Each row is a point on a landscape with many peaks, with its height.
From any point a climber takes the steepest step (rise divided by distance) to one of its 5 nearest points. It stops when none of these is higher. Distance is the straight distance between rows; heights are no part of it.
z929 h=568: [141 137 162 125  91  97  85 101  88 144 117 114 126 145 131 109 105 181
 172 159 128 140 108  82  93 141 181 156  85  94 118 157]
z862 h=324: [123 120 153 130 127  80  70 101 105 163 101 117  99 134 132 150  82 167
 182 180 124 132 116 108  70 131 200 151  82  99  94 165]
z16 h=551: [ 95  83 131 132 182 108  90 124 122 124  95 130  82 133 112 174  86 154
 158 138 139  71 100 163 105 165 154 109 123 119 115 117]
z716 h=275: [ 79 108 100 107 189 143 109 119 139 137 126 136  97 125 134 185  91  97
 101 100 136  67 127 186 117 156 109 120 126 130  94  97]
z379 h=187: [ 83  97  97  91 179 162 140 128 161 123 148 134  98 105 125 151 123  84
  91  98 162  86 152 204 145 128  81 113 150 143 110 103]
z308 h=512: [206 163 135 146  45 132 196 146 131 112 185 111 183 132 143  48 201 102
 126 124 120 200 167  65 164  82  95 127 142 140 172 143]
z580 h=418: [136 124 159 124 139 108  95 115 119 116 124 103 100 121 145 144 119 159
 154 150 130 125 112  98  96 135 162 149 108  99 106 154]
z120 h=625: [118 125 108 141 123 138 154 140 152 109 145 137 162 139 130 117 151  99
 108 120 131 141 142 116 168 108  94  99 149 158 140 101]
z493 h=501: [156 147 175 134 119 102 130 132 121 125 144 118 124 118 134 107 114 166
 152 140 116 152 134  91 125 118 140 149 103 108 134 136]
z590 h=147: [171 173 146 142  96 126 168 134 123 132 141 125 147 125 113 103 158 143
 139 125  98 170 144  86 117 103 119 141 134 127 146 153]
z248 h=460: [114 110 105 103 134 150 117 121 139 108 117 150 138 128 129 144 133 104
 104 105 133 109 112 155 157 139 119 128 131 142 138 120]
z874 h=516: [116 123  82 137 125 179 184 166 153 128 146 144 125 123 148 116 187  56
  53  71 144 130 147 203 157 115  32  85 176 143 145  79]
z804 h=561: [128 105 139 132 157 120  97 130 142 110  98 118  94 110 131 153 116 154
 164 148 130 107 117 132  98 132 156 136 133 111 120 141]
z436 h=550: [ 98  83 134 123 193 104  87 121 119 123  96 128  78 133 119 173  91 160
 167 151 127  77  87 156  97 167 162 119 120 114 106 117]
z925 h=487: [188 198 149 150  41 117 149 138 114 128 168 116 195 137 127  62 138 155
 132 157 108 192 163  32 144 109 139 157 132 124 155 157]
z291 h=521: [203 158 137 148  59 145 176 153 136 112 176 117 174 134 147  63 194 101
 126 126 117 189 163  71 148  91 105 128 136 139 170 145]
z336 h=190: [159 178 172 161  64 105 142 120 116 125 144 113 153 136 129 103 123 154
 138 170  99 174 127  57 136 105 153 141 114 117 146 177]
z856 h=592: [122 139  98 144 113 146 166 142 152 111 140 128 165 140 119 107 165  96
  91 118 133 145 152 112 176  95  92  98 163 164 138 105]
z12 h=567: [143 131 164 142  87 101  72  98  85 161 112 107 129 141 113 103  97 204
 205 180 123 135 105  75  89 132 217 158  92  95 128 172]
z286 h=532: [142 140 116 145  99 148 167 147 149  94 145 126 163 157 121  99 175 111
 118 111 123 155 144 102 148  96 101 101 153 152 154 121]
z85 h=585: [147 153 164 145  61  88 113 113  97 139 120 123 152 135 139  94 110 176
 178 179 104 150  99  70 110 135 168 153  79  96 141 159]
z299 h=565: [114 114 113 130 142 151 146 141 149 130 141 144 149 129 134 127 137  92
  91 116 127 127 126 141 183 127 100 109 142 153 141 105]
z601 h=410: [131 128 155 120 136  99  85 108 117 123 113 111  98 127 145 149 116 156
 153 156 124 129 107  96  88 134 169 151 101  93  99 155]
z919 h=243: [ 86  97  99  92 173 163 146 127 156 133 145 126 104 111 121 136 138  82
  89  93 166  97 149 208 156 130  77 109 154 143 114 102]
z27 h=307: [156 153 132 143  99 137 170 138 137 104 145 132 158 142 118 102 178 121
 138 111 112 164 142 101 120 104 107 116 136 141 155 140]
z567 h=554: [115 110 153 115 171 111  92 122 128 127  90 126  77 130 140 158  98 159
 173 166 113 108  93 127  75 142 172 136 109  99 102 123]
z882 h=401: [ 61  89 114 113 193 122  86 103 128 151  95 137  80 110 126 212  75 108
 105  98 142  69 102 214 122 151 127 120 121 131  84 106]
z266 h=453: [ 70  57 114 119 196  93  69 111 118 137  86 130  74 112 117 197  78 140
 141 138 147  57  83 192 119 163 144 120 112 119 100 130]
z105 h=200: [192 206 143 152  30 125 188 132 109 119 181 129 208 131 113  38 193 140
 119 139 104 221 150  34 165  94 124 155 123 121 187 157]
z932 h=583: [120 130  98 134 137 153 167 146 154 150 137 137 151 118 130 118 145  84
  77 113 132 133 142 147 182 114  78 101 164 155 134  96]
z537 h=494: [152 161 163 162  56  91 130 111 100 128 132 119 159 130 140  98 124 170
 165 184  97 161 101  62 117 121 161 142  89 103 143 174]
z203 h=560: [160 124 126 132 130 121 145 133 122 117 134 147 152 129 134 131 139 135
 151 109 129 141 134 118 128 138 113 125 132 143 139 117]
z287 h=498: [ 80  71 123 129 193  98  83 122 115 132  96 128  80 128 113 188  83 146
 152 139 145  68  92 177 115 168 148 110 122 122 105 125]
z525 h=402: [109 109 111 110 145 158 130 129 143 117 133 144 138 130 125 135 133  97
  90 106 132 115 113 156 173 134 112 122 135 144 138 113]
z505 h=403: [124 141  73 142 109 169 202 158 144 127 153 127 153 116 141 104 200  53
  44  80 152 133 164 165 163 116  55  95 176 147 143 105]
z983 h=546: [153 117 125 130 129 128 134 133 120 116 133 146 154 128 136 139 138 129
 145 110 129 135 127 126 132 139 117 125 135 146 138 120]
z180 h=517: [201 177 128 145  55 136 179 141 129 122 189 120 178 128 136  58 189 110
 130 128 114 195 166  57 150 102 115 147 124 128 174 150]
z999 h=559: [118 127  95 120 143 164 174 155 140 160 135 140 142 117 130 114 153  74
  66  99 140 128 141 176 169 120  62 105 168 149 133  87]
z685 h=535: [ 91  78 131 127 197 100  83 117 111 123  99 127  73 131 115 179  90 156
 162 144 139  64  89 162 110 169 155 116 121 119 104 119]
z954 h=438: [153 165 171 142  92 101 135 128 126 126 140 121 129 121 126 103 118 163
 147 154 103 166 127  85 128 111 137 141 102 113 136 147]
z164 h=318: [ 96 105 108  94 166 167 149 130 152 134 148 129 109 110 118 132 140  88
  78  90 161 105 143 200 164 126  82 112 155 145 120 104]
z605 h=224: [129 158  79 134 112 167 188 157 135 122 142 118 169 128 116  92 193  84
  58  98 148 144 163 121 175 114  77 111 176 159 144 103]
z617 h=163: [ 80  90  94 103 192 166 132 131 159 129 145 136  92 111 134 158 115  75
  91 100 154  74 154 203 132 136  79 116 146 138 108  98]
z511 h=404: [120 124 152 144 116  82  61  97  93 164 116 103 112 137 109 131  85 194
 207 199 123 131 113  82  75 131 211 150  84  99 107 185]
z43 h=504: [192 181 141 144  78 148 166 145 119 131 161 120 167 137 132  84 167 125
 128 126 101 183 154  61 123 110 123 151 136 126 160 160]
z645 h=628: [130 116 112 135 128 134 140 139 136 111 137 151 161 139 140 126 144 105
 119 114 122 138 125 126 158 132  99 112 132 151 141 108]
z239 h=429: [130 142  84 145 101 185 207 168 145 106 164 121 143 119 150 101 205  45
  29  65 153 134 173 171 175 110  53  87 179 151 148  97]
z710 h=541: [115 120  92 115 143 172 172 160 140 152 142 144 130 120 133 115 161  70
  62  81 147 127 142 201 158 128  50 100 173 144 138  81]
z102 h=538: [135 135 160 126  97  91  78  92  91 153 117 107 123 146 121 114 101 184
 183 163 131 138 107  83  81 138 197 156  91  98 119 169]
z761 h=558: [106  92 130 133 177 112  93 134 130 120  95 131  86 125 117 162  86 158
 162 148 133  82 109 154 100 159 157 112 127 116 116 115]
z907 h=417: [127 130 155 117 136  93  81 108 115 136 101 110  94 131 148 149 106 156
 164 163 121 130 108 105  69 135 175 149  94  94  93 152]
z458 h=226: [ 85  99  98  98 179 160 139 127 162 124 147 130  96 109 126 145 126  84
  90 101 159  86 145 197 148 130  91 116 145 140 113 106]
z692 h=486: [148 135 180 131 121 104 105 121 110 119 141 112 118 131 137 118 111 168
 149 144 125 142 118  88 115 135 154 151  97  98 126 144]
z431 h=548: [144 148 179 142  95  97 124 125 117 126 141 121 129 130 135 102 107 172
 152 158 112 153 118  86 122 124 146 146  85 102 134 144]
z876 h=530: [163 140 138 131 123 111 150 133 123 123 137 138 147 119 125 116 141 148
 161 117 116 151 140 111 119 123 115 129 133 139 138 123]
z800 h=570: [105 111  94 105 140 130 103 121 143 116  96 147 127 121 115 154 108 122
 125 108 144  94 125 163 121 141 129 129 131 138 122 122]
z572 h=495: [185 190 154 153  62 126 154 132 114 136 159 115 170 139 128  87 139 143
 126 145 102 185 152  46 133 103 140 157 133 126 148 165]
z8 h=371: [ 72  95 109 110 194 130 100 104 128 150  99 136  81 120 131 207  80 102
 103  94 139  66 108 207 119 156 122 122 126 132  87 103]
z393 h=539: [141 149 109 136  94 171 176 159 142 106 136 121 173 148 114  86 178 108
  87 111 135 157 159 105 172  93  96 106 170 170 151 105]
z233 h=196: [111 101 169 125 162  82  70 109 101 169  88 132  81 145 135 161  67 171
 183 170 120 128  97 128  66 137 205 145  77  98  95 149]
z487 h=469: [162 150 132 142  88 159 171 152 142 103 146 125 162 153 127  97 183 116
 126 112 111 168 146  96 133  96 111 114 145 144 164 139]
z284 h=266: [ 80 109  94  97 175 159 134 122 156 119 146 133 106 108 120 141 127  84
  90  99 151  90 140 186 148 135  94 116 137 134 116 108]
z778 h=444: [162 129 165 134 135 113 129 129 117 121 140 121 121 116 130 122 119 157
 154 125 129 142 136 106 129 130 141 143 120 124 133 130]
z200 h=527: [157 147 121 137  83 177 173 165 144 103 139 122 175 150 122  77 178 110
  92 115 133 165 162  95 174  90  93 111 169 175 158 105]
z715 h=505: [ 94  79 135 109 201  95  79  98 106 122  89 127  65 129 124 181  91 161
 176 150 133  77  78 154  94 169 171 125 121 110  92 115]
z712 h=359: [ 58  88 110  96 213 139 103 100 142 144 101 141  71 104 136 208  90 100
 105  85 136  63 100 228 114 155 107 125 128 127  81  97]
z30 h=458: [178 189 168 167  45 113 145 128 110 127 161 107 175 145 131  88 122 156
 140 165 102 175 144  38 134 112 154 143 128 125 149 171]
z39 h=312: [183 179 144 143  88 136 168 133 118 134 144 124 155 135 124  97 159 135
 129 129  96 176 143  75 119 101 126 146 134 125 154 161]
z402 h=319: [127 127 152 121 125  86  79  99 112 138 104 113 100 134 138 147 105 157
 167 163 127 133 107  98  70 135 180 150  91  95  92 157]
z803 h=245: [122 115 162 123 140  80  74 107 109 165  91 125  93 137 140 156  76 166
 180 177 121 135 107 113  65 138 193 145  81 100  94 154]
z397 h=513: [153 140 122 141 111 120 159 133 131 107 140 146 157 136 126 116 165 129
 153 115 112 156 136 111 122 116 101 115 135 139 151 122]
z115 h=547: [123 119 150 117 154 102  88 116 131 124  98 120  85 122 149 155 105 153
 164 161 115 118 100 116  79 135 168 143 105  93  98 141]
z898 h=384: [119 113 161 115 163  89  77 110 115 150  87 130  83 138 146 164  82 161
 175 168 113 121  96 128  65 136 191 143  88  98  89 133]
z218 h=145: [ 76  90 104 108 204 165 123 124 153 137 134 142  83 118 141 176 103  82
  94  92 139  65 133 199 120 154  86 117 139 136  99 103]
z506 h=589: [152 141 163 140  66  95  99 108  86 147 119 126 145 140 135  89 105 186
 182 172 115 144  96  75  99 136 179 158  88  96 133 157]
z941 h=499: [111 116 108 104 159 165 168 142 145 149 144 136 121 119 117 119 143  87
  72  86 147 123 136 195 170 128  76 108 166 146 133  94]
z225 h=397: [136 134 162 119 115  95  85 100 102 129 118 105 114 142 139 131 110 164
 157 154 133 136 109  88  86 137 171 152  90  95 106 156]
z945 h=540: [ 99 115  97 102 142 141 111 121 143 107 109 148 131 126 118 146 118 110
 107 107 140  97 119 166 136 140 119 129 132 137 127 118]
z347 h=555: [103  97 143 121 187 110  89 125 121 118  92 125  74 132 127 163  95 164
 173 153 121  89  91 147  89 161 165 123 118 106 106 116]
z485 h=386: [109 104 159 140 143  77  61 105 100 176 106 123  96 141 122 147  62 184
 204 197 117 123 106 101  71 142 207 152  72  99 100 179]
z124 h=473: [ 91 113  95  99 150 150 123 120 150 111 122 140 123 122 115 143 123 100
  95 104 144  94 121 169 147 139 109 128 128 132 126 116]
z82 h=252: [ 91 109 105  97 162 161 136 124 156 120 139 134 113 113 118 137 131  89
  86  98 150 100 132 181 164 128  99 118 139 138 129 111]
z577 h=562: [105  96 122 136 165 115  96 136 140 119  89 132  99 118 114 160  89 151
 159 136 139  89 123 160 103 149 149 117 133 125 120 122]
z129 h=508: [204 175 136 145  48 130 189 138 132 115 189 116 182 128 139  49 199 109
 126 127 114 203 166  60 159  91 102 131 129 131 176 145]
z341 h=573: [126 104 115 119 134 132 107 126 137 115  91 140 126 113 121 153 114 133
 137 113 141 105 123 153 119 134 138 134 139 139 124 132]
z579 h=395: [114 117 150 142 134  74  57  94  91 159 122 106 108 139 117 134  74 200
 222 218 108 123 103  83  75 136 217 157  83  97 108 182]
z889 h=398: [189 199 146 142  34 114 153 134 118 122 174 121 201 133 122  52 149 155
 132 154 105 198 161  31 147  98 134 164 133 122 166 159]
z794 h=391: [118 124 157 145 121  80  54  90  90 153 122 103 116 137 106 125  88 208
 223 213 109 127 104  77  78 125 223 156  87  95 114 183]
z543 h=500: [ 98  91 146 107 201  97  83 103 106 126  93 130  67 140 125 178  95 167
 179 152 123  93  83 148  90 158 184 130 117 107  97 109]
z717 h=349: [ 77 113  89 100 180 142 110 124 146 130 127 141 105 118 132 167  96  94
  97 102 138  73 131 184 121 155 104 123 122 129 104  98]
z694 h=347: [ 98 111 114 104 152 161 137 130 150 121 138 140 126 120 118 135 131  93
  84 103 140 108 125 172 172 126 102 118 139 141 135 113]
z177 h=520: [120 130  77 129 128 168 190 161 150 148 145 144 141 116 140 110 180  63
  56  86 137 130 150 183 157 117  48  99 176 143 137  90]
z883 h=472: [127 131 156 128 101  86  73  90  92 155 113 105 115 144 120 125 102 180
 180 170 138 137 111  90  81 137 197 153  87  97 107 168]
z113 h=428: [116 112 108 113 138 150 123 129 134 109 126 151 144 131 131 140 136 103
 102 108 131 116 111 148 161 136 112 125 130 148 135 116]
z318 h=360: [124 129 152 129 112  79  70  95 100 157 107 111 106 142 127 141  95 170
 178 175 132 132 111  92  70 133 192 153  84  99  95 166]
z331 h=343: [ 80 107  94  96 168 154 128 124 159 113 135 133 108 112 118 146 123  92
  92 101 149  84 134 179 150 131 102 120 130 130 113 107]
z143 h=604: [150 137 164 140  84  99  83 101  83 159 112 113 137 139 120  96  97 198
 197 174 121 143 103  76  94 137 206 160  92 101 129 161]
z191 h=510: [188 153 139 145  81 160 173 152 134 111 158 124 164 145 138  79 181 109
 130 117 111 172 155  84 133  97 114 123 141 141 170 147]
z300 h=549: [141 107 142 134 146 124 110 125 132 113 106 117 108 110 128 151 116 151
 155 133 132 118 126 133 116 134 155 137 137 127 122 150]
z986 h=506: [128 149  93 136 114 153 178 150 146 118 142 120 166 136 110  99 177  95
  76 115 141 143 160 114 178 101  87 106 172 163 139  99]
z145 h=514: [114 118  87 126 139 180 174 164 144 132 141 143 124 128 139 121 177  65
  59  70 147 127 148 212 154 127  37  90 173 140 141  74]
z703 h=351: [148 164  88 134  98 183 192 174 136 117 145 121 183 129 124  65 201  88
  54  90 144 155 165 121 180 119  74 112 169 158 159  99]
z910 h=515: [198 173 133 147  74 147 170 148 126 130 173 121 169 135 137  74 176 115
 128 127 105 185 164  64 135 107 118 151 125 126 168 154]
z931 h=387: [ 82 112  92 109 172 132 104 118 141 129 115 147 107 127 126 172  90 103
 103 101 139  74 129 173 117 153 118 122 123 132 104  96]
z516 h=457: [133 109 114 120 133 138 123 129 127 111 120 150 149 132 135 147 132 117
 121 108 131 124 117 139 149 141 116 126 135 146 139 124]
z886 h=537: [106 101 154 106 186 100  85 109 114 128  89 129  70 139 137 170  89 163
 173 154 118 102  83 142  78 151 183 128 109 100  96 110]
z705 h=607: [118 118 105 141 130 142 152 141 151 124 141 139 155 131 133 120 143  93
  95 123 126 139 141 128 178 114  93 101 149 157 137  97]
z386 h=563: [111 108 106 119 138 123 105 129 140 117  87 139 117 114 113 159 102 138
 140 116 145  93 126 164 112 141 136 128 136 140 118 122]
z833 h=490: [146 158  96 130  98 181 180 162 133 108 134 122 179 140 117  72 188 105
  70 108 140 156 159 106 180 105  83 112 170 170 151  99]
z818 h=587: [148 148 165 140  71  95 104 113  95 139 120 127 143 138 142  94 111 176
 169 166 109 145  98  74 103 138 169 154  78  97 135 154]
z407 h=481: [125 133  79 147  99 190 201 164 160 102 153 128 128 118 156 115 199  49
  36  66 153 130 174 194 178 102  36  85 192 156 142  86]
z613 h=420: [175 189 162 154  64 121 147 128 115 133 149 113 162 136 126  95 130 148
 125 151  99 177 143  52 134 102 142 149 128 125 149 166]
z877 h=393: [115 124 156 136 142  73  50  92  90 146 124 112 110 139 119 133  71 210
 233 225  92 119  95  76  70 139 222 156  78  89 108 180]
z289 h=409: [ 70  83 114 122 185 108  80 110 121 148  92 130  84 118 115 206  72 118
 116 108 145  62 104 202 124 155 138 115 123 136  96 115]
z173 h=251: [167 190 163 152  78 118 152 129 118 137 147 116 149 130 122 105 130 149
 129 151  94 179 140  63 131  99 144 146 127 122 143 168]
z595 h=534: [130 121 152 121 148 109  90 117 132 117 105 109  87 122 148 151 117 155
 163 158 124 120 107 110  89 137 166 148 112  95 101 148]
z501 h=281: [ 78 107 106 108 187 134 100 114 129 146 112 139  95 126 130 190  84 102
 102  99 136  69 121 188 117 155 120 118 128 131  95  97]
z726 h=459: [160 117 149 131 140 124 126 130 116 121 122 125 130 114 133 143 126 151
 155 115 137 131 131 123 123 140 140 142 141 138 129 134]
z53 h=316: [177 170 136 144  90 147 172 139 125 121 147 127 154 144 123  95 173 123
 135 117 100 167 141  86 117 102 122 134 137 130 155 157]
z570 h=468: [168 123 157 132 137 115 132 130 120 125 133 121 132 117 132 129 126 154
 157 119 130 140 136 115 127 137 135 138 135 135 130 128]
z196 h=385: [150 167 174 151  71  96 134 121 120 126 137 121 140 124 133 100 116 163
 148 168 103 165 116  72 128 109 146 143  91 107 144 162]
z663 h=234: [ 75 103  90 102 185 155 123 124 161 124 138 135  96 116 132 158 112  82
  96  99 146  72 140 185 131 143  94 117 129 132 108  99]
z836 h=552: [100 101 109 128 156 121  95 130 141 127  90 141 109 127 110 162  85 134
 139 117 146  78 132 167 111 149 141 112 136 135 117 112]
z421 h=529: [ 86  83 124 135 182 106  85 128 118 128  95 129  86 133 108 185  81 147
 144 129 144  67 106 171 116 160 146 107 125 129 112 117]
z288 h=392: [101 111 106 102 144 158 124 124 146 114 123 147 133 126 129 139 130  99
  95 106 133 104 114 164 161 137 112 124 129 137 133 118]
z59 h=531: [117 122  87 125 134 171 180 159 144 147 142 145 134 118 139 115 170  63
  56  81 140 126 148 200 150 123  40  97 177 140 138  82]
z781 h=451: [105 114 110 113 149 161 138 135 151 125 137 141 137 124 125 129 134  89
  84 106 135 118 122 160 182 127 103 111 137 144 133 108]
z269 h=496: [151 109 128 122 131 128 130 131 117 120 115 139 147 125 133 144 135 135
 144 109 133 129 123 131 133 139 127 130 139 149 136 128]
z162 h=564: [114  98 125 130 154 121 102 134 144 114  92 129  99 109 119 155 104 153
 161 136 136  96 125 150 104 141 150 130 137 131 120 135]
z915 h=169: [173 183 156 144  85 123 160 126 120 135 141 115 150 126 119 101 145 147
 132 139 101 177 140  76 127 102 133 151 135 127 143 161]
z799 h=543: [115 117 116 127 146 157 151 145 147 139 139 140 146 126 129 124 138  88
  81 111 131 126 131 153 182 123  96 107 152 149 133 100]
z354 h=557: [109  98 137 128 175 113  94 133 134 118  93 128  81 127 124 159  96 163
 170 153 120  92  98 143  89 152 161 125 118 105 112 117]
z94 h=602: [127 138 108 144 109 142 165 138 152 100 139 133 163 147 119 107 165 101
 105 119 127 147 152 108 164 101  97  96 159 164 143 106]
z181 h=518: [136 137 167 125 104  96  90 106  96 131 126 111 118 144 136 114 113 170
 160 152 130 138 109  84  95 143 172 157  83  95 116 154]
z981 h=330: [159 175 169 170  50  99 138 116 104 121 149 107 168 142 131 100 126 162
 150 175  97 172 112  45 124 112 162 133 105 115 147 183]
z527 h=591: [121 109 105 110 134 136 113 123 134 110  96 146 131 121 122 152 121 125
 125 108 140 107 117 157 132 141 129 133 135 144 126 133]
z741 h=519: [205 153 134 143  51 141 192 153 139 109 178 115 181 130 146  59 199 100
 126 122 123 198 172  73 162  83  88 119 149 148 172 135]
z281 h=227: [ 67  95 107 105 209 156 118 115 146 143 121 140  73 119 139 191 100  89
  96  87 134  66 115 204 118 159  97 116 134 131  92 100]
z555 h=424: [ 63  72 118 117 194 104  74 110 127 146  89 132  77 111 120 207  71 124
 120 114 148  60 100 208 127 150 136 119 113 130  91 119]
z214 h=545: [ 91 112  95 109 150 131 103 122 138 122 100 141 115 122 117 163  95 123
 121 113 146  84 135 166 116 144 129 121 126 134 109 107]
z507 h=474: [115 109 111 115 142 157 132 134 144 122 136 148 144 132 131 130 133  98
  94 112 130 120 117 148 172 135 107 119 137 152 141 109]
z631 h=507: [ 88 120  89  97 148 138 111 120 148 109 111 151 124 121 119 150 112 108
 101 105 140  90 126 167 131 136 116 127 126 134 122 111]
z767 h=394: [108 115 154 141 133  75  58  98  97 168 114 112 104 136 118 141  66 191
 214 208 115 125 107  87  73 138 209 151  75 101 106 181]
z852 h=445: [159 162 171 141 108 102 144 126 127 128 142 123 129 114 122 101 122 160
 152 145 106 162 133  89 130 106 135 144 110 117 138 140]
z959 h=579: [144 141 171 135  89  93 105 117 101 128 132 122 129 142 140 100 111 173
 157 156 117 146 107  76 107 137 158 156  78  97 134 150]
z103 h=467: [108 114 112 105 153 164 157 138 151 146 141 134 130 119 120 125 134  83
  75  98 142 121 132 178 178 126  90 110 156 141 133 101]
z985 h=553: [120 118 103 120 145 163 163 149 149 155 140 138 138 119 124 118 147  80
  73  99 135 130 140 177 178 122  75 106 164 148 132  94]
z841 h=456: [165 157 157 140 110 105 158 127 129 131 137 126 134 115 122 108 136 158
 154 131 110 164 141 106 121 111 123 135 125 125 140 135]
z346 h=509: [126 109 112 125 136 145 133 134 133 116 131 151 156 135 136 141 135 104
 107 108 126 127 115 136 163 138 110 120 132 150 138 116]
z498 h=176: [134 152  82 140 105 178 201 167 136 116 160 116 161 121 136  88 205  60
  36  74 162 140 172 155 176 124  62  96 170 152 154 105]
z294 h=511: [198 190 134 144  63 137 164 139 119 133 178 124 179 129 135  68 166 128
 125 139 110 192 166  43 140 114 121 158 129 123 164 154]
z594 h=489: [ 86  91 120 137 177 113  90 125 119 139  95 132  97 129 109 186  72 133
 133 120 149  68 114 177 115 161 146 109 126 133 111 117]
z582 h=556: [112 104 144 117 178 112  88 126 127 124  92 128  81 129 134 162  96 161
 168 155 116 100  93 138  80 152 169 128 112  99 102 115]
z490 h=542: [ 90  90 119 135 181 110  93 129 124 126  96 130  91 132 111 175  81 146
 147 129 142  71 114 169 111 161 148 107 128 126 113 115]
z167 h=544: [120 116 151 115 160 102  84 118 121 136  89 123  80 127 148 158  94 160
 170 167 109 118  97 123  69 139 177 140  99  94  92 126]
z738 h=382: [109 102 164 110 174  90  78 107 103 144  86 131  70 144 137 166  78 169
 180 153 121 117  88 137  66 142 194 140  93 100  93 125]
z934 h=399: [ 77  86 117 124 184 114  82 114 118 146  97 132  93 125 118 198  75 119
 119 107 148  68 112 191 121 156 136 109 126 136  97 113]
z460 h=367: [161 160 139 139 107 118 168 133 130 120 139 133 148 126 117 106 161 141
 151 116 106 164 137 104 114 109 113 132 134 135 146 139]
z791 h=475: [104  99 162 105 187  95  80 102 105 136  86 130  70 140 131 172  87 168
 179 150 123 108  84 143  75 151 191 134 103  97  94 114]
z528 h=629: [161 176 171 152  78 107 150 124 123 129 140 119 145 126 121 100 125 153
 137 155  97 174 133  72 132 100 142 147 116 119 143 168]
z84 h=408: [149 120 167 133 146 116 106 123 120 115 129 108 108 114 136 143 125 154
 153 138 134 128 125 113 116 129 157 145 124 117 122 150]
z970 h=582: [146 150 171 140  77  95 111 120 106 134 131 127 136 135 141  95 110 173
 161 165 109 155 104  74 112 132 157 150  80  97 138 154]
z44 h=603: [145 124 115 139 124 123 149 134 131 108 135 149 160 135 131 129 151 123
 140 113 120 144 134 116 132 131 101 117 134 147 142 115]
z453 h=503: [187 197 147 149  61 126 155 136 113 135 165 118 179 137 130  78 142 140
 123 151 103 187 164  39 136 109 135 158 133 126 155 161]
z513 h=497: [116 135  74 142 108 177 196 157 147 120 153 134 137 114 152 112 195  49
  46  76 150 131 164 181 156 107  42  90 179 146 143  93]
z97 h=522: [177 142 133 145  74 166 173 162 141 101 146 119 172 155 140  80 179 104
 116 114 114 171 158  88 152  93 103 114 152 153 168 130]
z757 h=502: [ 89 104 108 124 165 117  96 126 130 132 100 139 105 131 113 173  76 128
 125 111 147  73 132 176 113 151 135 113 125 136 107 103]
z914 h=447: [128 128 152 135 110  80  69  88  92 162 114 103 115 139 115 133  96 182
 191 181 129 136 117  92  75 131 203 151  87 100 103 176]
z108 h=524: [184 145 120 136  67 167 180 169 140 103 145 120 187 138 142  68 187 108
 100 122 121 184 166  90 177  85  84 119 163 171 163 112]
z825 h=51: [186 209 142 152  25 123 173 129 106 115 177 128 211 129 116  42 180 157
 127 149 102 217 148  33 159  93 130 165 129 124 175 163]
z917 h=661: [134 126 107 141 116 129 148 140 145 101 144 147 163 143 132 122 160 108
 123 119 126 144 138 114 153 116  97 102 137 152 144 111]
z155 h=484: [ 85 116  89 100 157 140 108 119 149 115 119 145 117 124 122 153 109 103
 101 105 140  81 130 169 129 144 113 127 123 130 112 105]
z558 h=75: [132 157  79 137 111 165 196 161 136 125 150 121 165 121 123  88 201  72
  50  89 152 139 166 137 171 119  76 104 174 149 145 106]
z231 h=242: [103 103  99  93 168 170 159 135 139 138 143 137 109 116 116 138 152  83
  76  79 168 112 149 221 154 128  62 104 171 152 120  95]
z503 h=400: [ 51  71 117  90 211 123  71 109 143 145  90 142  59  92 132 205  64 117
 118  96 151  59 103 247 109 157 127 130 105 125  81  93]
z743 h=267: [ 71 103 106 103 199 147 110 112 134 144 113 140  91 123 131 194  92  91
  98  93 135  66 117 199 115 155 108 118 131 130  90  98]
z691 h=238: [194 202 136 150  38 127 180 131 116 119 185 123 200 125 118  42 188 140
 124 141 106 215 156  36 159  96 120 161 122 119 178 156]
z550 h=525: [171 145 125 137  74 170 177 165 145 102 141 119 175 147 132  75 182 108
 101 116 121 168 161  94 163  87  93 117 162 166 164 110]
z71 h=566: [123 107 119 127 144 126 106 130 146 116  92 134 112 109 116 152 109 144
 149 123 141 103 123 150 115 139 144 130 141 132 126 137]
z955 h=411: [ 60  81 117 101 198 118  80  99 138 152  90 137  70  98 127 212  71 110
 113  97 144  67  95 230 119 150 124 124 114 128  84 103]
z256 h=523: [202 143 135 143  53 148 184 156 139 110 164 117 182 140 149  64 194 105
 119 122 119 187 170  76 163  81  90 120 149 156 171 130]
z600 h=340: [191 202 139 151  38 130 194 132 115 117 189 122 193 132 119  36 199 125
 124 132 107 216 156  42 167  92 120 150 126 117 182 152]
z873 h=483: [119 141  77 134 125 157 189 152 145 151 139 130 153 113 128 107 178  72
  60 100 144 133 159 156 167 113  62 104 176 147 134 102]

For each start below, name the point where the climber stops.
z39 | z917
z580 | z527
z691 | z917
z692 | z143
z493 | z143
z617 | z527
z767 | z143
z402 | z527
z877 | z143
